Each row is a point on a tangle of strands that fork and nearly touch. The rows are in no order.
Points whose rows are less than 127 apart are linked; no others are. Some points are linked to none.
j117: [  3 -57   9   1  12 -16  -7  45  49  -8 -25 -23 -38  -8  12  10 -15  31
  -6 -18  63 -39  38 -70  -5  25 -44  -6  27  12  -6   5 -11 -27 -38  65
   8  -8]
j546: [ 13  23  43  -4 -11 -19 -12  -9 -23  36  -6 -10  23 -12 -23 -56 -15   0
  11  25  29 -28  -6 -26  35  23  70 -60 -48  13 -14  45  11  -2  37 -21
   0 -21]
j879: [-13 -15 -37   9 -42 -35  27  35 -56  42 -47  -3  15   3   3  42   5 -18
   7  24 -35 -15   6  19  -8   9  50  23 -13  21 -36   9  25   8  15 -12
 -32 -38]
j723: [-15 -24  25 -32  -3   7   2 -26   1  27  28   9  11 -69  -2   5  26  20
 -13  38   9 -16 -15  10   2   3  29 -25 -42  33   5 -22  42 -15  60 -13
  -6 -18]
j801: [-11  18  12 -27  23  29 -28 -80 -14  30  33  -9  29 -15 -16   9  42 -19
 -14 -18 -14 -23  -9  24 -21  -9 -13  -1  35 -36  22  18   1 -27  41 -43
 -32  21]
j886: [ 24  26 -39   7 -15  -7  11  23 -28  -9 -29  14 -19  -5  -7  49   0 -18
   0  10  -8   0  -9  34 -21  -9 -18  46  56 -39  -6  17 -15  29  -5  42
 -30 -27]
j708: [ 36   3 -24  -1  70  16 -20  52  24 -40  -8  13   7  35  -4  11  -1 -19
 -14 -22 -20  -9  52 -32   2  55 -47 -23   6  -7  33  35 -24   7 -34 -18
  12 -13]
j412: [ 35  32  -3 -49   6 -20  23 -17  16  -7  11  52 -37 -63 -52  16 -15 -36
  13   7   1  46 -19  44 -53 -11 -10 -20  -8  32  51   8  22  20  44   3
  15  -4]
j374: [ 27  42   2  11 -30   4 -22   2 -14 -27  21  24   7  10 -29  11  -2 -43
  25   6 -45  26 -46  37 -16 -20  55  -7 -44   0  43 -11  15  19  27 -40
   4  13]
j452: [  0  50  16  34  13  15 -30 -11 -22 -22  -4  -1   4  66   2 -56 -39   7
  26 -37  -1  37 -21  -7  23   7  28 -18   3 -22  17  17 -32 -33 -31 -31
   6  18]
j482: [-26   1  23 -41  13  31  32 -86  -6  46  32   6 -21 -36   7  -5   1  20
 -35  20  14   2 -32  19 -15 -29 -19  -9  34 -24   2 -19  16 -11  48 -21
 -23  -3]
j494: [ 30  -6  29 -56  27  18  21  -9  23  -7  28  41 -46 -72 -31  28  14  -8
   2   6  30 -38  27 -20 -35  18 -48 -24  -9   9  37  17 -13   4  39  26
   5 -18]
j348: [-23 -30 -37  34 -10 -17   9   9 -45  27 -56 -36   3  29  32  30  -6  18
 -34  19 -37 -23  22  25  24  -4 -12  43   9  19 -38 -15 -21 -12 -15  48
  -8 -27]
j517: [-27 -44  20 -28  -6   9   1  -1  10  53  24   5   1 -70 -16  30  37  16
   6  36  25 -40  20 -13 -12  15  14 -36 -26  29  -4  10  48   3  48 -13
 -35 -15]
j770: [ 25  -5  -4  23  60  17 -29  32  16 -41   4  14  12  37  -6 -13 -14   8
  -6 -27 -13 -17  29 -35  31  42 -18 -37 -24   8  35  15 -22 -18 -41 -21
  28   1]
j923: [-19 -42 -42  -6 -20  -9  47  34  15  18  -3  -4 -26 -43  13  61  37 -18
   8  30  -5   4  25  16 -43   1 -12  50 -29  56 -35 -32   5  43  -2  32
  -2 -25]
j618: [ -6  40  15   6 -19  32 -34 -49 -28   2  31 -15  25  31 -10   8  13 -32
  -4 -18 -32 -16 -39  39  -9 -20  14   0  31 -57  16  -5  -2 -15  16 -42
 -24  30]
j702: [ 20 -15  43 -15   9 -12   9   2   3  -8  -7   9 -17 -30   6 -50 -41  19
 -34  22  44   1  -3 -36  24  -9  24 -46 -27  29   4 -26  -6   3  -5  27
  28 -10]
j858: [ -2  -6  50 -13  11 -23 -16 -10  88 -28  -4  -8 -60   3  10 -21 -26  52
 -31 -25  73   0   7 -73 -10  18 -20 -12  31   9  16 -14  14 -44 -20  26
  17  15]
j460: [ 38  29 -50  18  10  -3  -3  43 -28 -43 -53   5 -18  22  -6  48 -30 -19
 -25  -2 -33   6  -4  14 -12 -10 -42  19  44 -34  13 -11 -31  42 -31  32
   2 -17]
j220: [-23  18  27  28 -15  33 -10 -51 -29 -23  20  -1   5  80 -11 -63 -19   0
  17 -44  -6  24 -26   7  17 -10  23   2 -17 -23  -5  12 -14 -47 -16 -34
  17  43]
j395: [ 29  15 -50   2 -14   3  17  54  57 -39  -3  19 -22 -13   6  47  25 -26
  29   5 -19  37  -8  26 -64   6  -2  43 -22  25   1   1  17  66  -6   4
  10 -22]
j950: [  4 -29 -18  -6  -9  -9   0  67  31  -6   3  14  24   9  -9 -13  27 -19
  16   5 -15 -11  51 -28 -13  46  31 -28 -78  27  -9  34  30  46  15 -17
  -9 -10]
j333: [  6 -37 -32  21  -8 -25  25  50 -37 -10 -39 -15  31  32  16 -16 -31   2
  -9   0 -17  -9  19 -18  38  -6  16   5 -25  27 -17 -28 -21  14 -38  18
  20  -7]
j905: [ -8  -3 -50  11 -31 -18 -11  17  19  25 -21 -10 -20 -24 -44  81  17 -38
  30  19 -54  23 -29  36 -42   0   2  -6   4  10  24  18  61  32  20 -25
 -35  -9]
j52: [-21 -22  11  11 -24   2   2  -5  75  -2   5 -13 -12  14  43 -49  25  33
  14 -16  26  25 -15 -24  11   1  27   9 -19  -7 -34   1  15   6 -27  31
   3   6]
j41: [-24  13  47 -36  -7  12   5 -79  19  -5  18 -11 -28 -32  -3 -66 -57  11
 -24  39  36  27  -8  -1   7 -17  15 -19 -30 -16  -4   7   6 -32   8  17
   4  -7]
j985: [-12  10  16 -14   8  20  22 -82 -27  29  24  -4  -8   2   1 -23 -22   5
 -47  15  -6  16 -27  26 -11 -42 -11 -12  23 -35  11 -32   3 -21  20 -25
  -3  12]
j191: [ 17  16   8  -7   7  -5  -5  41  39   9   6  28   3 -25  -1 -23  13   3
  31   5  23 -16  22 -26  -9  50  27 -43 -47  15  -4  58   6  30  12  -2
 -16 -18]
j397: [  5  -6  18   2  -9  11 -24  21 -17 -18  13  15  47  25  -9 -36  20 -27
  23  -9 -24 -20   6 -10  26  13  57 -35 -74  19   9  14   5   2  25 -28
   7  13]
j646: [ 41 -28 -31  -6  68  15   1   5  -5 -20 -16   2  -3  -4 -24  25 -16   1
 -21 -24   3 -19  17 -32   3   1 -76   3  44 -23  34 -13 -44   5 -20  10
  24  -1]
j965: [ -4   0 -18  20 -48  -4  31   6 -25  34   6   0  25  -6   5  21  17 -16
  -9  16 -19  15 -40  28  -8 -45  40  13  -1   3  -6 -62  26  14  11 -32
  -2   2]
j544: [ 19  25   7  10  40  36 -40  16   8 -51  36  29  14  43   2 -27  -6 -28
 -13 -34 -38  -5  19 -10  18  18   4 -24 -55  15  39  -8 -18 -10 -15 -32
  35  13]
j84: [ 25  68  -3   4  25  34 -50   0 -24 -52  13  16   3  47 -10 -22 -37 -33
  10 -35 -32   4 -16   2  15  -1  22 -10   2  -8  44 -11 -34 -18 -28 -34
  16  17]
j608: [  2  -7 -17  18 -24 -16  61  59 -45  43 -35  21 -12 -11  -3  13 -36   8
   5  41  35   1  -1  -1  -8  -7   5   3  28 -11 -22  16 -19  21 -18  41
 -29 -43]
j365: [-23   5  17  10 -25 -17  20 -23  67  -6   2  -1 -35  54  25 -57 -21  52
  16 -20  27  46 -13 -26  11 -15  24   3  -8 -17 -38   2   6 -16 -36   3
   6  23]
j707: [-19 -14  60 -12  17 -16 -35 -69  46  -5  31 -36 -25  20  -4 -40 -14  42
 -30  -2  35  -8  18 -31  11  -3 -18 -26  -9 -18  10  18  15 -54  -2   5
  21  38]
j454: [ 16   7 -30  11   3   1   2   2  -2 -10 -37 -14   0  22  27  12  19  10
  -2 -17  -2   0  -7  27   5  -5 -49  58  49 -43 -29  26 -14  -2 -19  35
  -7 -18]
j108: [ -2 -14 -23   2 -16   3  40  58  36  -3 -11  17 -44 -39  37  14  10  10
  30   6  39  13  10 -10 -25   4 -23  37   8  15 -43   3 -24  32 -19  77
  -4 -27]
j991: [-15  39  35 -14  -3  16  -2 -59 -21 -12  34  -9   0  -4   1 -80 -44  -4
   3  19  16  31 -12  23   5 -25  32  -4 -40 -17   9   0  -2 -40  15  -7
  12   5]
j262: [ 23 -25 -37  13 -38 -35  40  62  -5  19 -18   5 -38 -23 -46  62 -20 -50
  21  22 -46  47  -6  29 -39  13   2 -15  12  29  15   4  52  35  17 -13
  -5  -7]
j786: [  1  48   5  15  19  -1  19   6   2 -38   3  26 -32   8  23 -56 -47  22
 -27 -15  23  88 -23  -5  22 -16  -4  -4  25  23  16 -59 -35  -8 -36   7
  26  34]
j302: [ 37   0 -22   0  57   9  10  13 -18 -10 -13  20  -7   1  -9   4 -50  18
 -32  -8  10   8  -9 -15  13   7 -25 -20  42  -6  36 -12 -58  -5 -26   4
  13   5]
j240: [  9 -20  -1  14  20 -11  -9  10  17  -1 -22 -19  11  36   5 -17  -4  45
  10 -15  23  -8  10 -32  31  26 -18  -8  16 -16 -20  30 -19 -30 -50  17
   7  10]
j922: [-41 -21 -18  28 -28  -2 -21  32 -35 -27 -34 -29  47  33  19  24  53 -26
  18   2 -64 -33  34  28  14   0  33  39 -28  12 -35  16   1   9  -2  11
  -1  -2]
j411: [ 33   1   0  -6  28  -1  32  48 -16  26 -14  37 -12 -28 -41  15 -35  -6
  26  23  28 -38  24 -11 -19  31 -21 -41   5  -5   9  71 -28  22   1   2
 -24 -37]
j606: [-12 -34 -19 -14  31  12  32 -19 -31  36 -13 -20  -2 -13   1  56  22  10
 -17   2  -1 -34  14  10  -5 -13 -73  19  61 -19 -22 -27 -18 -18  -4  19
 -29 -16]
j889: [ 28  13 -16  -7  30  -5 -21  -1  28 -38 -20 -12 -14  29  25  10  33  10
  10 -44  15  13  17  -6  26  27 -75  70  46 -40  -8  28 -27  -9 -39  18
   2 -23]
j188: [-11 -44  29   3  30 -18 -70  13  58   1  22 -17  19   3  11   4  16  13
  -6 -24  27 -57  61 -37  27  47 -38 -21  13   2   8  15  20 -21  -8  19
  22  36]
j988: [-11  18   1  29 -40  -1   3   9 -18  15  -8  -6  38  30  17 -49  13  -5
  24   2 -16   5 -39  14  12  -3  62   0  -7 -26 -27  37  -2  16  -2 -16
 -23  -3]
j741: [  9  59  17  -9  36 -12  -1  -3  -8 -32   5  14 -20  -3  15 -77 -76  14
 -16  -1  31  68  -7 -13  29  -4   3 -17 -13  23  39 -46 -29 -34 -28  12
  35   9]
j340: [-14   1  25 -18 -49  -1  43 -18  33  -1   7   7 -35 -42  38 -64 -11  19
 -19  26  52  51 -29  -6  -8 -30  37  -7 -16  18 -29 -31   9  28  12  36
   7  10]
j825: [-26 -32 -34  -8   1 -16  -8  17   2  32   3 -14  12 -35 -27  98  29 -18
  14   0 -67  -8   3  33 -44   4  -5   4   7  33  10   3  55   5  29 -48
 -23 -15]
j718: [  6  49  -1   6 -20  13  33  24  20 -37  11  40 -20  -4  40 -57 -23  10
  -9  -9  17  73 -37  16  12 -18  22  18   2  33 -14 -62 -17  35 -16  14
  20  25]
j635: [ 37  17  15  -4 -11 -20  39  36 -26  59  -5  42 -18 -35 -43  15 -24 -12
  45  31  20  -9 -22  11 -16   5  21 -39  16   6  13  57   3  15  27 -13
 -19 -40]
j182: [ -5  16 -18  -6  11   3 -41  20  45  -9  21   0   5 -15  25   2  62  -1
  22 -21  23 -18  20   7   0  35 -21  37  -3 -27   1  69   4  14   2  16
 -23 -23]
j757: [-22  -2  -8 -18  -8   9 -17 -11  37  26  23   7  23 -23  14 -13  57   7
  13  11  11 -13  -4   6 -11  14  24  11  -7 -19  -3  36  10   7  19   5
 -29   7]
j524: [-32  -2  55 -33  14 -10 -38 -95  45 -17  24 -27 -42 -21 -11 -57 -46  23
 -31  14  41  -7  26 -15  -2  -4 -10 -21 -22 -21   1  18  17 -58   1  21
  10   5]
j37: [ 11  -9 -35  34  -6 -22  56  58 -54  23 -43  12  -1 -15  -5 -10 -61  16
 -27  27  46  20 -13  -6  12  -9  -7 -20  48   6   4 -14 -42  29 -33  25
   8 -15]
j620: [-59 -18  -4  16 -21  23 -26   6 -42   2  -3 -23  69  20   9  32  48 -18
  19  -3 -60 -39  13  27  25  -8  12  17   5  -8 -32   9  11 -16  -5 -22
 -14  13]
j826: [ -5 -71  16   6  -3  -9  -9   8  11   2  17 -21  31  14  10 -20  15  19
  -7  -8   1 -28  22 -37  28  -9  17 -31 -37  36 -22 -44   7 -15 -13  18
  20  21]
j368: [-72 -50 -10  13  -5  13   0  -9 -19  25  24 -29  51  -2  23  48  45  13
   3  -1 -50 -26   9  18  11 -11   1  26  -4  21 -48 -39  19 -16   5 -27
 -20  -3]
j751: [ 28  33   6 -14  30  24 -11 -41  25 -14  21   4 -11  25  18 -37 -14  19
  -8 -51  13  29  -7  -8   3  -4 -38  31  34 -33  15  -2 -34 -26 -29  -6
  11  27]
j222: [-38 -45  34  -6   7 -10 -14 -57  28  17  16 -37  19  45   3  -7  40  39
  -9 -15  13 -15  27 -12  30  -5 -42  11  38 -44 -20  38   5 -44 -19 -17
   5  61]
j986: [  7  18 -19  44 -16   3  -8  38  -5 -60 -46 -15   8  68  27  -7   9  28
  20 -28 -45   8 -14  11  27  -2  -1  50   5   7 -34 -26 -16 -14 -49  23
  39  -1]
j711: [-58 -69 -11   9 -17   1   4  -2  15  31  26 -44  31 -26  40  30  57  15
  -4   7 -20 -18  21  -7   4 -14  18  20 -31  49 -50 -52  18   4  -1  10
  -6 -10]
j809: [  6 -17 -24  38 -36  -6  20  47 -55 -22 -27  -7  37  38  -3  -2 -18 -20
  -9   0 -31  -6  -7  -4  34 -30  27  10 -10  28 -13 -59  -1  15 -27  -9
  26  14]
j775: [  9  47  12  14  44  11 -15 -27 -25 -16   2  -2 -12  28 -15 -68 -71  31
  -6 -23   7  41 -20 -31  36   7   6 -35 -12   3  48  -6 -36 -56 -22 -13
  42  16]
j766: [  5 -49  52  -1  -4  -9 -12  15  72 -16 -11 -20 -42 -22   7 -22 -28  35
 -23 -21  69 -35  11 -68  -9  16 -12 -31  18  21   3 -15  18 -26 -10  45
  10   2]
j264: [ 56  53  14 -37  27  -5  22   8  -9 -12   8  57 -32 -36 -31  -1 -53 -19
   5  10  21  19  -5  21 -25   6  -9 -37  -8   3  46  29 -15  18  35  -6
  12 -22]
j937: [-17 -24 -24  20 -16  -3 -15  34  15  -9 -17 -20  22  18  40  -4  41   9
  18  -5 -18 -14  26   1  15  18  23  37 -32  14 -51  13   4  10 -13  43
  -5  -9]
j830: [-41 -29  -2  17  10 -15 -30   3 -24  21 -47 -34  39  18  34  30  29   7
 -11   1 -22 -31  68  16  42  31 -22  27  21  -6 -32  71  11 -26   2  32
  -4  20]
j121: [-48 -50  21   8  13 -22 -29 -10  -1  23 -25 -44  45  36  13  24  28  35
  -7  -5   2 -32  52 -17  36  22 -31   7  31 -26 -32  49  15 -55  -9  15
  14  37]
j274: [ 11  25  47 -24  18  10   0 -28  56 -21   9   5 -73 -18  17 -47 -50  42
 -16 -12  68  37   6 -47   0   8 -33  -9  21   7   7   6 -14 -33 -20  35
   5   3]
j90: [ 44  -1 -32  -6  60  15  -1  49  -4 -49 -23  15 -10  19 -10  43 -15 -18
 -17 -15 -27  -1  32  -6 -17  18 -59  18  13 -24  18   7 -27  26 -26  11
   1 -24]
j105: [ 11 -43   8  -4   4   8  28  48  28  -2 -14  11 -49 -29  19  14 -14  26
  16  -1  50 -21  30 -43  -8  11 -38   8  18  12 -17   9 -22  -6 -27  77
  -8 -17]
j940: [-37   5  31  13 -21  -4 -35  -1  27  -1   4 -20  33  23  19 -69  22   3
  37 -15  22 -26  12 -45  31  40  52 -44 -40  -8 -18  55  27   0  10   5
  -9  26]
j165: [ -3  25  13  -5 -31   4  38 -17  28 -17  25  20 -18 -40  30 -46   7  -6
 -17  21  26  65 -50  25 -15 -35  36  26 -23  30 -18 -57   5  37  23  16
  25  21]
j323: [ 32   1  20 -43  50  21 -21 -37  20 -18  28  26 -27 -42  -4 -15  -1   8
 -24   1  36 -17  18  -4  -4  14 -34 -19 -24   2  30  -6 -20  -4  16  20
  11  -1]
j596: [-40  -8 -42  22 -33 -33  13  26 -53  35 -52 -20 -11  12  29  63   2  -7
 -14  28 -51 -14  12  37  -1   2  20  48 -10  23 -39  -9  -1  16  16  20
 -28 -36]
j481: [ 26  25  26 -41  49  26  -4 -33  18 -30  16  22 -50 -41  -1 -34 -42  23
 -19  -9  54  24   6 -31   2   4 -45 -16   5  11  30 -13 -30 -20  -2  37
  18   0]
j705: [-32 -12  24   2   2  11 -16 -84  20  11  29 -22   8  48 -10 -30  20  10
  -6 -28  -4  -3   3  16  27 -25 -30   9  28 -40  -8  27 -10 -40 -14 -36
   2  55]
j360: [ 32 -14 -36  12 -26 -36  54  87 -41  -3 -37  21  -7   2 -33  34 -43 -41
   5  35 -23  24  10   1 -36   4   7  -5  -7  23   7  -7  16  56   0 -14
   3 -15]
j194: [ 54  73  17 -12   5 -23   2  11 -34  -5   3  45 -16 -16 -29 -14 -67 -32
 -13  25  15  43 -32  34 -16  -7  31 -25   5   0  37   2 -13   3  23 -21
   0  -5]
j256: [-20 -47 -15  40  -5 -19   2  -6 -47   7 -39 -33  43  51 -11   4 -12  37
  -8   0 -31 -23  -6   1  40 -14   5  10  31 -16 -11 -13 -15 -43 -34  -3
   9  16]
j904: [ -8  26 -21   5 -19   4 -46  -7 -25   0  -6 -27  28   8 -23 103  32 -26
   3  12 -79 -41 -14  33 -15 -19  -7  14  27 -45   1 -14  15  14   8 -33
 -32   6]
j515: [ 36  34 -36 -13  -6  -4 -10  19  33 -39   7  18  -8  -6 -14  47  29 -40
  11 -12 -22  17 -15  22 -50  -9  -8  21  -7 -14  10   7  -1  50   2 -12
   1  -5]
j996: [ -4  24  13   5 -13  21  -1 -50 -54   8  23  -6  14  30  -6 -17 -21 -18
 -27   6 -22  13 -42  31   4 -42  20 -18  22 -36  21 -46 -11 -23  14 -30
  -2  26]
j35: [ 10   0  -5 -21  15  11  44 -18  10   1  -8  21 -53  -9   3 -12 -23  14
   7 -14  50  22 -18 -18  -6 -21 -65  15  72 -35   3  10 -46   4 -25  32
  -6  -3]
j983: [-18 -14  30   4   1 -11  14   5 -37  62 -21 -25  34 -21  -7 -13   4  -1
  14  28  24 -45  17 -33  33  17  49 -54 -10   2 -25  35  18   8  29 -27
 -33 -12]
j631: [-20   4  21  23 -30  -7   3  -4 -12 -12  -4 -16  36  63  14 -67   1   7
  41 -22  -2   3 -15 -27  49  13  50 -28 -19 -14 -39  33   6 -13 -17 -12
 -13   8]
j186: [  3  23  -3 -39  23   1 -32 -72 -14  19  25  15   5 -33 -42  40  25 -22
   5  -5 -21 -12 -13  32 -32 -16  -5 -13  13 -10  42   3  14 -14  66 -35
 -17   3]
j962: [-33 -30  -7  17 -40   6  46  -8 -53  43  -3 -28  33  15  20 -14   0   1
 -12   8 -15 -12 -19  -4  31 -31  35 -12   2  -3 -30 -51  23  -4  -1 -29
 -13  -1]
j304: [ 11  34  20  16 -25   5 -19  -7 -43 -17  23   9  23  32 -17 -41  -6 -35
  13  -2 -30   7 -42  10  22 -10  74 -13 -51   7  22 -13   4  -6  30 -39
  12   2]
j373: [ 16  17 -12  36 -31   9   0  43 -37 -48 -13   2  23  46  -5  14 -18 -37
  -5 -10 -54   1 -38  18   0 -31  16  19   0  -6   1 -64 -16  28 -31 -11
  23  17]
j973: [  7  32 -21  -3 -24  27 -15 -54  32 -11  17 -13   9   0  14  24  40 -25
   1 -20 -20  24 -53  29 -44 -38  -6  47  30 -25  -3 -54 -16  38   0 -10
   0  10]
j203: [ 14  34 -18  37 -18  10 -28  25 -18 -55 -18 -11  17  68   1  12 -12  -8
  13 -30 -56   3 -37  19  20 -22  -8  37  23 -28  -8 -46 -16   7 -52   3
  32  17]
j854: [  2 -17 -46  12  -8   7  29  38  37  -8  -3   4   7 -23  31  35  37 -14
  12  13 -15  15  -4  31 -41  -3   7  54 -33  36 -24 -22  -2  58 -10  21
  10 -17]
j836: [ -7 -48   2 -29 -15  11  31  26  25  40   6  22 -26 -67 -23  35  27  -3
  22  25  19 -28  22  -7 -38  28  -5 -11 -28  42   2  26  23  21  27  10
 -10 -23]
j873: [  1   0 -10  11 -10   3  -4  57  -3 -31   1  14  35  30  -1 -14  30 -37
  31   3 -44  -3  22 -15  -4  32  45 -14 -73  24  -3  25  17  34   5 -42
   3  -5]
j545: [ 26   8 -15  15   4 -20  54  37 -56  22 -18  29   0 -29 -28  17 -49 -10
 -37  30  36  20 -18   7  -4 -28 -20 -27  58  -7  31 -37 -21  25   5  -7
  -1   0]
j413: [-10 -47   2   0  36 -20 -43  26  36 -11   9 -23  15 -17   8  35  34 -10
  -9 -13  18 -54  93 -32  25  54 -69  15  -1  -9   4  33  11   1 -19  30
   0  12]
j146: [-14   7 -33  19 -38  15  20 -13  -5  17   0 -13  17 -14  13  51  27 -10
  -7  12 -17  17 -43  43 -31 -34   0  41  28 -13 -16 -63  15  32   9   6
 -13  -3]
j531: [-28  10  20   3  -4  30  -5 -75  14 -26  37 -12 -11  60  -9 -52   9  12
  10 -41  -1  23 -12  29   1 -30  -7  33  -7 -35   0   2 -12 -52  -9 -40
  18  58]
j934: [ 12  -8  13   1  31   0 -10  45  18   9  -2  18 -10 -17  -8  -1  -3   1
  14   6  37 -43  46 -43  10  47  -7 -43 -15   8  -2  53  -4  19  -5  13
 -17 -20]
j550: [  1 -29  -5  32  18 -20  19   0  -9   5 -38 -20  19  46 -14 -21 -32  63
  -4  -4  12  14 -22 -28  30   1 -10 -15  38 -23  -5   8 -29 -33 -49  -1
  20  17]
j74: [-42 -51  30 -10   3   0  -1  -4  -9  71   6 -22  22 -48   6  22  10  22
   6  29  28 -52  30 -34   6  24  21 -45   5  12 -28  25  36 -13  30  -9
 -43 -14]
j176: [ 26  15  -2   9 -22 -34  47   8 -56  35  -4  33 -17 -48 -20  20 -25 -17
 -32  37  21  31 -32  33  -7 -19   9 -22  32  20  22 -42  30  12  32 -26
   6   4]
j579: [-17 -40  10 -25  18  27  31 -51  -1  46  27  -8 -12 -33   1  28  21  23
 -30  10  23 -30 -12  -2  -9 -21 -52  -4  54 -26 -13 -27   3  -6  26 -13
 -34   3]
j779: [ 20  64  -2  -1  16  31 -18 -60  -2 -24  11  -8 -21  41  -1 -38 -41 -13
  -8 -60 -10  50  -7  12 -16 -29 -28  36  47 -35  18 -21 -31 -19 -18 -19
   6  34]
j124: [-37 -19  16  -9 -31   9   3 -26 -30  19  42   2  22 -29  -2  -5  44   1
  10  17 -20   0 -35  12  25 -25  55 -10 -48  33  -3 -44  47 -16  62 -43
  10  -1]
j831: [  0 -39  39   3  15  -5 -16  -8   2  16   4 -17  10  -7  -1 -43 -13  22
 -26   9  26 -39  10 -46  27   5  17 -59 -26  26   5 -22   4 -21  11  19
  13   6]
j853: [ 15 -36   7 -42   5  12  12  15  41   5  31  38 -37 -62 -39  17  31  -2
  32  16   8 -23  24  -2 -58  36 -24 -23 -34  30  33  46  27  15  48  -1
  -3 -25]
j926: [-14  16  60   5   6 -28 -44 -18  71 -23   5 -19 -20  38  11 -44 -16  43
  -1 -31  51  -8  22 -67   0  38   0 -17  -2   0  11   9  27 -61 -10  -3
  30  30]
j467: [ 20  81  21 -13 -12  -2  -4 -28 -47   1  33  18   0 -18 -22 -46 -70 -29
 -10  18  11  55 -29  41  -9 -34  36  -1  -9 -20  26 -19   1 -14  22  -8
  16   5]
j857: [ -2 -27 -25  21  -6 -15  27  39 -41  20 -59  -3 -15   2  23   8 -17  18
  -2  27   8 -10  16   8  11  12 -10  22  23   7 -33  17 -24   4 -18  69
 -17 -37]
j637: [-44 -12  -3  -6 -16  14 -24 -22 -12  12  46  12  43 -13 -13  18  53 -12
  23   3 -43  -8 -33  28 -10 -26  42  -3 -37  37  25 -15  39  -4  46 -54
  -4   0]
j929: [  3  44  11  11 -33  -1   6  -6  -6  38   0   8   6  17   7 -70 -22   2
  11  13  20  26 -41  11   5  -5  62 -18  -3 -24 -20  46  -8  14   9 -21
 -33 -16]
j507: [ 30  14   8 -39  46  29 -22 -48  -9 -18  40  22   1 -23  -6  -3   4 -22
 -33 -10 -11 -18  10  23  -9  -8 -19  -3 -30   0  32 -34 -11  -9  26  -1
  30  10]
j960: [-16  25  27   2  -5 -18  16 -43  69 -16  -8  -1 -69  53   8 -52 -49  69
  -7  -4  47  55   8 -34   9 -26  18 -15  -2  -8  -9  16   6 -34 -49 -12
   6  21]
j605: [ 24   4  25  -5 -21 -24  60   8 -52  67 -11  48 -36 -66 -36  20 -35  -2
   9  51  34   7 -34  30  -5  -5  -3 -38  26  26  21   2  29   9  37 -15
   6 -19]
j930: [-46 -23 -28  -3 -53 -23  39  15 -54  52 -19 -30  38  -7  24  11  15   1
  18  24 -14 -20   3 -12  26 -10  65   6 -25  27 -39 -12  37   8  23 -18
 -36 -25]
j842: [  9   2  32 -11 -34 -32  44  -4 -21   6  -4  11 -22 -55  14 -57 -42  12
 -30  58  53  41 -26 -23  23 -24  36 -25 -12  27 -15 -32  12  24  17  11
  14  -3]
j680: [ 24  43  -4 -21  44   9 -36 -30  36 -14   4   4 -14  26  12  -8  20   5
  15 -71  24  23   7 -23  20  32 -68  44  33 -26  18   7 -28 -25 -41  -7
  -2  13]
j293: [-23 -30  -7  24  13  10 -25  -6 -48 -12 -27 -37  45  36   2  42  19   2
 -19  -3 -56 -52  12  35  20 -20 -19  25  36 -23 -13 -21  -7 -29 -21  -1
   2  10]
j885: [-12   2  35  19  21 -25 -33  -2  49 -15 -14 -19  10  48   3 -30   4  46
  22 -26  42  -3  17 -62  34  33  -5 -16   8 -13  -4  36  11 -43 -35   3
  20  30]
j449: [  3   4 -26  13  -1   2 -18  -7 -53   8 -25 -22  31  16  -6  78  -3 -11
 -22   3 -55 -37 -10  31  -3 -21 -34  18  56 -43  -1 -26   4   6  -6  -8
 -28  -2]
j379: [-22  -8 -26   9  -3   7 -28   1  -7   6  11 -26  39  -6 -16 105  54 -18
   8   4 -80 -25  11  40 -36 -16 -16  21   9   3   1 -15  30  10  14 -51
 -26 -13]
j214: [  8  43  -4  -9   5  31 -47 -72  20 -28  40  -6  10   4  -9  22  38 -38
  -6 -34 -36   2 -23  25 -40 -31  -3  29   4  -2  29 -45 -27  20  20 -24
  10  21]
j824: [ 20  40  25  -3 -29 -16  16  14 -17  35  -3  18   5 -19   0 -62 -40   4
  25  18  31  21 -28 -13  16   6  70 -29 -24  10 -10  51   1  25  26 -14
 -12 -34]
j789: [ 34  42 -26  15 -29  -2 -36   6  10 -18  15   4  13  11 -34  49   9 -39
  21  -3 -61  12 -39  38 -37 -13  33   3 -11 -24  27 -15  10  38   9 -30
  -8  25]
j118: [ 34 -11 -37  17   6 -14  29  94 -26 -17 -43  18  -4  20   0  10 -45 -14
  -1  21 -13   7  27  -9  -9  26   7 -11 -13  13 -10  36 -15  42 -27   9
   1 -41]
j667: [  1  -7 -34 -21   0  21   0   9  40   2   9  -6 -16 -37   6  41  89 -13
  26  -3  19 -14  11  12 -32   6 -47  56   8  -4   0  28  -3  24  10  23
 -21 -29]
j400: [-23 -28 -32 -20  -6   9  30  11  18  24   5  -6 -23 -54  11  73  52 -14
  18  19   7 -27  18  19 -48  -2 -42  56  14  16 -25  -4 -10  17   9  27
 -17 -32]
j861: [ 25  11 -20 -54  19   0 -10 -39  39 -16  26  36 -39 -59 -37  20  35 -37
  14  -4  -3  27 -15  38 -51   0 -23   5 -29  38  56   4  15  27  48  -3
  13  -1]
j82: [  2 -14 -10  -7  32   2 -47  32  21 -16 -13  -4   9 -16  16  30  52 -19
   5  -8   6 -32  72  -2  17  59 -71  35   6 -29   3  75   2  10  -2  21
 -10 -13]
j10: [-18 -48  -5  14 -19 -10   2  17  42  -8   1 -28   9  22  41 -28  29  24
  11 -24   6  -5   9 -26  16   2  21  11 -26  22 -46 -24   9  -2 -27  45
   8  11]
j134: [  3 -26 -38  15   0 -34  13  70 -34 -18 -49 -23  14  42  19   8 -16 -13
  -3  15 -34 -15  57 -16  21  32   9   4 -58  20 -31  34 -18  26 -18  24
   0 -34]
j443: [ -6   9  -8 -15 -14  -5 -18 -44   3  22  32  16   8 -30 -27  51  36 -18
   4  10 -34  16 -47  45 -29 -33  18   0   5  23  37 -19  37   8  45 -33
 -18  -3]
j626: [ 28  28  11 -20  40  33 -47 -66  -3 -35  44   6  11   8 -11   5  29 -36
 -17 -47 -32 -15  15  14 -14  -8 -29  13 -17  -8  36 -26 -27 -15  22 -26
  20  19]

A fork is a point with three links. Follow the links from the first point to the second and name the forks in between, in order.
j930, j937: j323, j858, j926, j293, j620
j449, j960: j293, j620, j10
j775, j646: j452, j90
j124, j905: j517, j323, j858, j926, j293
j84, j926: j452, j10, j620, j293
j757, j176: j182
j460, j937: j90, j452, j10
j637, j926: j517, j323, j858

Follow the links from the first point to the second, and from the first to the third. Name the last point that the two ways share.
j348, j546, j885: j323
j186, j930, j885: j323
j751, j302, j705: j90
j711, j373, j74: j293
j786, j481, j134: j293
j194, j620, j853: j926

A fork is a point with three links, a tip a point with one. Leave the first point through the second and follow the links. Name the first fork or tip that comes.
j191, j950: j182
j333, j134: j293
j379, j825: j986
j631, j988: j517
j861, j412: j926
j879, j930: j323
